Points on a hilly landscape, in no order, each with its height.
From any point a ball rolls to the lowest of the 2 points nearest to it. It stops when none of these is lower. Distance is the straight distance between rows; heights are no part of it.
Vuger: 79 95 113 88 110 93 99 96 103 86 117 84 84 105 121 107 97 119 133 104 95 90 98 106 94 83 86 83 88 110 101 111 82  (h 5.47)
Pafa: 119 107 97 109 93 82 126 84 90 95 96 109 99 99 79 80 76 59 106 96 99 109 108 83 101 81 107 116 90 102 93 100 129  (h 5.64)
dal: 79 99 106 110 104 108 104 131 118 92 123 100 68 108 108 116 102 95 110 103 69 94 96 84 83 77 91 93 88 106 114 112 91  (h 6.23)
nafo: 96 105 96 93 127 110 87 118 107 103 93 80 82 110 130 93 115 136 124 101 110 83 111 114 109 125 96 99 98 87 119 108 61  (h 6.56)
ruz: 73 102 109 97 90 98 63 67 115 93 102 92 95 95 120 109 86 113 119 95 116 111 82 100 115 94 83 96 86 114 97 115 106  (h 5.25)
tori: 102 99 98 99 122 108 107 127 123 106 95 93 87 110 114 87 109 104 121 102 95 81 116 98 102 121 94 110 93 85 121 106 85  (h 6.20)
rufo: 105 98 105 117 92 109 102 107 86 105 96 113 109 92 84 109 100 75 78 108 90 111 90 96 100 93 105 102 115 97 98 104 114  (h 6.55)
bos: 92 100 83 89 102 75 126 84 129 90 120 97 109 103 86 97 90 75 96 86 94 95 114 95 81 92 95 100 83 117 80 77 120  (h 4.11)
vipe: 92 107 117 115 98 98 97 105 115 97 100 103 63 102 113 90 83 78 124 92 95 107 99 71 107 85 90 120 71 94 118 127 111  (h 6.74)
mep: 112 104 106 118 89 115 80 112 70 108 91 113 80 95 110 115 103 104 90 101 95 113 74 86 112 92 102 94 106 83 122 118 93  (h 6.75)
sul: 99 99 113 107 87 103 109 98 87 89 123 100 84 106 112 94 88 93 117 101 99 106 90 92 99 73 96 96 89 106 103 117 98  (h 5.52)
luror: 102 109 97 117 106 112 84 123 110 115 67 95 105 91 84 124 117 82 55 106 94 100 97 102 99 129 95 114 109 77 109 102 97  (h 4.35)
lim: 110 101 92 111 112 117 100 142 114 109 84 93 88 109 109 102 111 101 100 102 97 91 106 93 107 125 98 108 102 81 125 110 84  (h 5.86)
lona: 110 102 93 103 113 90 109 103 107 114 65 104 122 85 86 85 103 92 91 99 108 94 121 104 103 125 108 116 110 85 101 89 108  (h 4.41)
debu: 99 108 92 121 98 111 76 101 101 112 78 103 106 83 78 133 116 80 48 111 91 107 90 108 91 117 98 107 112 87 98 99 105  (h 3.54)
von: 93 112 96 113 88 114 51 75 107 116 81 112 78 82 101 134 98 104 97 100 92 110 78 81 104 112 81 99 83 99 109 122 98  (h 6.39)
sonu: 87 97 111 103 92 98 66 72 94 101 89 98 96 93 113 107 88 105 106 100 117 116 80 94 119 100 94 101 94 101 104 116 107  (h 5.13)
geret: 105 96 111 72 92 80 101 63 82 91 100 104 117 93 91 78 83 112 112 94 131 98 107 109 113 86 107 100 97 110 84 88 115  (h 3.32)
Bitaf: 97 104 99 79 132 100 102 124 124 103 99 85 82 111 122 84 116 129 127 100 94 71 127 108 98 114 95 101 97 95 117 94 72  (h 6.41)
vuvu: 86 92 85 84 108 87 104 110 138 102 103 79 121 107 109 120 121 108 84 99 99 94 110 125 87 139 91 94 99 110 92 79 87  (h 5.82)
fivi: 116 100 96 109 88 117 112 119 46 112 93 120 99 108 103 83 104 126 104 105 104 107 105 116 108 87 125 100 127 71 103 112 101  (h 6.01)
Gobuz: 92 97 106 88 107 99 121 113 98 84 127 94 81 113 115 92 99 115 126 104 85 82 103 103 85 75 98 88 95 109 96 99 83  (h 5.69)
bopam: 102 111 108 117 97 112 64 91 90 115 76 110 77 86 102 124 102 100 91 102 95 113 77 81 111 106 94 106 95 83 121 122 92  (h 6.50)
Fogi: 66 92 88 84 106 82 94 104 153 98 108 87 116 96 115 119 115 107 99 96 94 91 108 116 81 122 84 95 90 116 92 83 95  (h 6.04)
zup: 70 93 103 91 92 93 100 82 114 85 132 91 109 101 104 121 93 93 99 97 88 104 95 106 81 84 92 88 93 132 80 93 103  (h 1.67)
bifuf: 83 102 95 94 88 87 71 68 133 98 84 97 110 89 104 95 88 86 108 94 117 116 94 103 111 99 82 108 94 116 86 101 128  (h 3.88)
fer: 123 97 95 90 101 101 125 115 81 96 112 118 95 117 94 68 101 119 111 97 102 90 112 96 103 85 121 99 106 96 98 85 97  (h 6.69)
tize: 102 89 104 77 103 102 109 89 77 90 127 88 119 107 108 101 108 125 101 106 105 97 93 128 95 94 103 69 111 124 84 87 80  (h 4.17)
Kapum: 100 99 103 107 110 104 81 109 95 109 78 91 93 98 117 107 104 112 106 102 113 105 93 96 119 118 99 103 102 88 121 117 88  (h 3.33)
nesis: 97 99 92 77 122 102 118 124 99 88 129 96 82 116 113 86 114 129 120 109 83 74 117 107 83 87 103 89 109 108 99 82 75  (h 5.98)
Rulid: 66 106 98 100 105 100 54 86 153 104 91 95 90 93 121 121 100 108 111 90 102 105 96 95 99 112 79 107 80 109 111 107 101  (h 6.27)
mura: 110 98 87 114 110 114 97 147 114 113 80 93 98 107 91 117 117 84 69 104 88 95 102 99 102 134 98 115 107 77 115 103 89  (h 5.15)
giv: 119 101 89 91 120 83 117 118 124 107 78 103 109 105 77 81 111 95 92 93 97 80 128 96 101 130 110 114 105 88 103 74 106  (h 3.67)
goli: 128 103 86 90 120 83 127 118 106 97 96 108 110 112 72 79 106 99 87 88 102 81 127 98 97 108 123 102 111 95 98 62 107  (h 2.44)
fezi: 116 98 108 94 92 105 110 106 59 107 90 113 111 99 94 80 101 114 103 101 116 102 106 118 110 93 120 97 119 85 96 100 98  (h 5.38)
tivu: 120 106 94 95 107 94 136 114 102 88 117 112 84 118 91 71 94 106 116 89 96 83 121 86 91 81 115 106 94 95 100 86 103  (h 6.26)
ravul: 106 111 102 83 121 84 125 111 114 85 116 98 76 111 103 74 92 111 130 87 96 73 128 88 93 78 101 104 87 97 103 87 96  (h 6.60)
fet: 112 101 105 103 94 96 127 107 92 88 118 105 83 113 104 74 81 96 122 93 97 96 106 89 95 72 102 101 86 100 102 109 106  (h 5.83)
noz: 99 98 108 103 91 111 82 90 69 95 112 94 97 98 120 117 103 121 103 101 108 113 72 100 112 95 98 79 108 109 106 112 82  (h 5.04)
ner: 94 111 98 114 88 118 70 66 84 103 82 99 124 71 86 124 113 85 52 106 108 119 81 114 94 105 104 103 122 92 86 102 115  (h 3.38)
Dubem: 114 95 87 96 108 101 125 121 109 102 114 97 113 114 90 100 116 95 88 104 89 85 113 105 89 116 103 93 105 103 95 76 88  (h 4.49)
nav: 100 108 103 121 90 118 74 82 81 112 86 104 106 79 81 137 112 88 56 110 94 111 84 99 90 103 101 95 116 91 98 104 104  (h 2.57)
boba: 96 89 113 77 85 87 95 59 75 97 100 96 128 91 98 90 89 117 104 101 128 105 95 121 113 97 98 87 110 115 79 93 106  (h 3.61)
nuzud: 116 104 118 89 97 97 101 83 60 104 81 112 126 83 90 74 97 116 109 96 127 102 109 121 110 86 126 106 116 83 90 96 107  (h 4.74)
balo: 121 100 80 98 113 111 134 134 110 97 117 109 91 125 93 80 113 106 102 101 75 74 124 89 89 102 111 106 109 89 104 79 88  (h 6.42)
diloz: 123 93 77 105 106 115 132 141 99 104 110 107 106 125 90 93 113 98 84 107 82 86 114 100 88 112 112 102 117 86 99 80 87  (h 5.59)
nup: 90 103 112 101 101 89 104 93 120 95 97 98 76 103 114 78 81 94 138 90 104 97 110 84 109 92 90 117 74 92 113 117 105  (h 6.84)
Nazun: 108 93 101 94 98 109 88 100 59 97 109 93 101 108 123 99 104 137 117 108 114 103 86 120 115 100 107 76 111 96 105 106 77  (h 4.73)
dofu: 101 87 108 81 91 101 95 71 70 97 113 87 131 97 102 110 101 122 89 108 120 108 86 128 103 107 101 74 120 118 84 90 91  (h 3.90)
Ferig: 96 90 82 95 98 95 95 110 119 108 94 80 122 102 102 128 119 98 66 104 103 104 97 121 98 140 90 96 110 103 93 90 87  (h 5.37)
mufu: 112 109 102 125 93 102 122 102 83 103 88 116 118 81 77 92 99 62 79 111 90 106 101 95 94 85 117 114 112 88 89 100 123  (h 5.79)
mamo: 92 107 108 83 114 75 111 91 124 89 102 93 79 102 106 73 80 103 141 85 106 79 124 91 97 88 93 113 72 98 105 97 102  (h 6.78)
Lin: 109 110 109 117 87 91 116 95 95 99 95 115 81 98 87 85 73 58 106 99 89 111 96 74 104 81 102 124 84 98 97 112 126  (h 6.02)
varef: 113 102 97 86 108 110 117 121 93 96 116 104 93 118 106 76 111 128 115 103 98 82 112 105 100 95 114 97 106 97 103 85 78  (h 6.34)
zok: 84 90 108 97 82 104 100 81 91 90 133 93 111 99 99 129 102 95 85 103 93 113 80 104 89 87 96 76 102 136 80 93 100  (h 1.75)
mev: 126 100 97 100 101 87 134 98 84 100 94 114 116 101 73 81 88 83 95 96 98 99 111 92 98 84 116 105 104 101 91 88 122  (h 5.00)
mopel: 81 102 95 101 84 101 60 73 135 105 91 106 100 88 94 113 97 85 89 96 101 117 86 99 103 101 84 101 94 124 87 100 125  (h 4.16)
gomag: 104 95 105 82 106 109 105 101 74 91 126 94 98 111 116 90 108 136 117 111 108 94 94 122 100 87 104 76 106 112 96 95 75  (h 4.42)
kube: 101 88 104 101 91 107 105 102 86 97 122 96 119 106 95 119 107 92 80 106 95 109 86 105 95 98 102 82 112 118 91 94 96  (h 2.81)
Giz: 80 110 97 107 97 108 43 76 132 109 81 103 78 87 113 122 95 108 111 93 106 113 82 83 111 111 82 106 75 103 116 117 103  (h 6.33)
vop: 88 92 97 87 100 91 119 99 112 88 127 92 118 104 96 113 107 97 96 100 90 93 105 111 82 98 92 87 94 123 85 82 95  (h 2.60)
Mufot: 101 99 109 83 106 89 99 83 109 102 90 100 106 95 102 84 94 109 120 95 119 92 112 102 112 111 99 107 90 101 103 93 102  (h 3.22)
Keru: 93 100 96 90 99 81 99 72 120 99 85 101 113 95 97 84 84 92 112 94 117 104 111 95 108 104 89 117 92 108 89 93 122  (h 3.57)
nebi: 113 105 93 109 108 118 87 127 76 117 70 99 88 100 117 102 107 119 102 99 109 101 97 104 119 114 108 104 117 67 125 124 82  (h 3.97)
pekof: 101 101 118 109 81 92 98 75 73 99 96 104 99 88 96 86 78 86 110 100 113 116 90 96 113 75 104 106 101 101 93 121 122  (h 5.27)
vobud: 99 92 86 84 110 85 128 115 120 96 126 89 121 109 90 110 121 102 88 101 84 85 119 111 76 116 100 88 101 112 86 66 90  (h 3.56)
tobem: 110 88 97 96 98 108 104 106 80 105 106 89 127 100 98 120 111 102 71 106 103 106 91 121 99 116 104 82 123 107 90 94 89  (h 3.87)
Bis: 100 101 113 99 93 98 90 70 71 105 76 104 127 78 96 89 93 102 99 102 122 107 105 114 111 97 113 108 117 85 92 108 111  (h 4.33)
fuves: 95 95 83 86 91 76 118 71 110 90 111 104 123 97 82 100 88 78 92 93 103 107 105 98 89 93 95 96 93 125 71 77 125  (h 3.49)
Bez: 111 91 100 118 93 116 116 129 87 99 111 112 98 112 92 102 103 87 85 107 82 108 89 90 95 90 108 97 107 102 106 103 102  (h 7.19)
Bifa: 110 96 96 119 95 124 100 125 73 104 110 109 88 108 107 119 108 106 84 105 88 111 76 92 100 93 106 88 117 91 113 112 86  (h 7.11)
bonev: 104 98 112 95 108 96 93 95 99 105 82 96 96 96 113 82 96 116 128 99 119 97 102 99 119 111 99 108 95 92 116 113 92  (h 2.86)
kava: 97 103 81 94 121 115 87 126 111 110 88 73 91 110 125 117 120 127 101 101 106 91 100 112 112 134 93 96 104 91 118 110 64  (h 6.72)
desut: 104 96 96 83 94 81 116 67 89 97 97 102 130 93 82 87 87 92 96 100 114 101 107 105 101 93 102 101 103 112 77 84 120  (h 2.82)
kel: 80 102 100 107 84 108 63 76 123 102 112 105 87 93 93 127 95 92 91 99 90 116 82 91 92 93 83 93 80 121 92 110 113  (h 4.43)
Mitav: 91 101 118 107 80 96 72 67 86 97 101 105 87 91 101 108 80 89 104 103 107 119 77 85 111 84 94 100 93 108 98 121 119  (h 4.94)
Sar: 131 100 84 101 107 92 139 117 88 95 96 118 118 112 68 80 98 93 84 97 91 88 119 91 88 94 123 104 116 91 90 75 112  (h 3.98)
ren: 106 113 116 131 86 103 95 99 95 109 92 124 63 92 84 96 83 67 99 110 83 118 86 72 102 81 98 116 83 96 112 125 128  (h 6.38)
vuki: 92 105 109 110 93 106 69 63 79 105 76 97 118 73 99 108 99 95 80 100 118 120 84 109 109 98 103 102 121 89 93 109 113  (h 3.92)
Nitug: 99 92 114 96 87 99 97 79 75 88 120 92 102 103 114 101 91 112 112 102 110 109 83 104 111 83 100 84 96 113 95 116 94  (h 5.26)
bul: 116 105 94 116 104 98 120 106 90 108 74 110 132 87 75 92 105 75 78 107 96 100 112 104 93 104 116 117 114 80 90 90 116  (h 5.10)
lili: 117 105 94 116 101 120 107 133 66 116 74 109 95 103 105 90 107 113 91 103 103 101 106 113 108 105 119 113 123 62 115 118 92  (h 4.92)
Rulu: 103 98 93 111 108 100 127 127 128 96 110 102 95 108 94 94 100 77 106 97 76 89 112 79 87 102 97 109 86 94 106 97 105  (h 5.51)
segu: 69 98 91 97 100 96 77 94 148 100 96 91 109 96 116 114 104 101 101 95 103 108 99 104 95 118 82 102 89 116 100 94 104  (h 6.18)
lazo: 100 100 89 107 101 88 125 110 129 95 113 101 106 103 82 101 98 67 96 93 81 96 109 81 85 101 96 107 82 109 92 84 115  (h 4.88)
doras: 103 108 117 126 95 111 92 116 106 105 92 117 60 100 96 92 91 83 107 101 85 111 86 66 106 89 96 117 74 88 127 130 112  (h 6.61)
pof: 94 101 106 116 101 107 118 131 117 93 115 104 76 111 107 96 95 84 113 99 78 95 103 77 90 86 97 108 87 97 119 112 100  (h 5.97)
dup: 64 95 107 90 104 93 77 77 119 89 107 80 95 95 127 110 93 120 126 98 107 98 96 115 98 93 83 90 87 117 98 107 91  (h 5.35)
bam: 88 103 112 112 86 106 79 84 104 96 111 104 74 95 96 116 88 90 100 100 96 113 83 83 101 86 89 101 84 113 102 120 108  (h 4.69)
bira: 104 93 89 78 101 95 103 103 92 109 94 83 128 98 97 115 120 110 66 103 109 95 106 133 100 136 98 86 119 104 84 85 80  (h 4.72)

For each start below, name the point where the ball stops.
segu | zup
vipe | goli
Bitaf | nav
sul | desut
rufo | goli
dal | bonev
Mitav | bonev
varef | bonev
pof | desut
kava | nav
fezi | nav
Bifa | zup
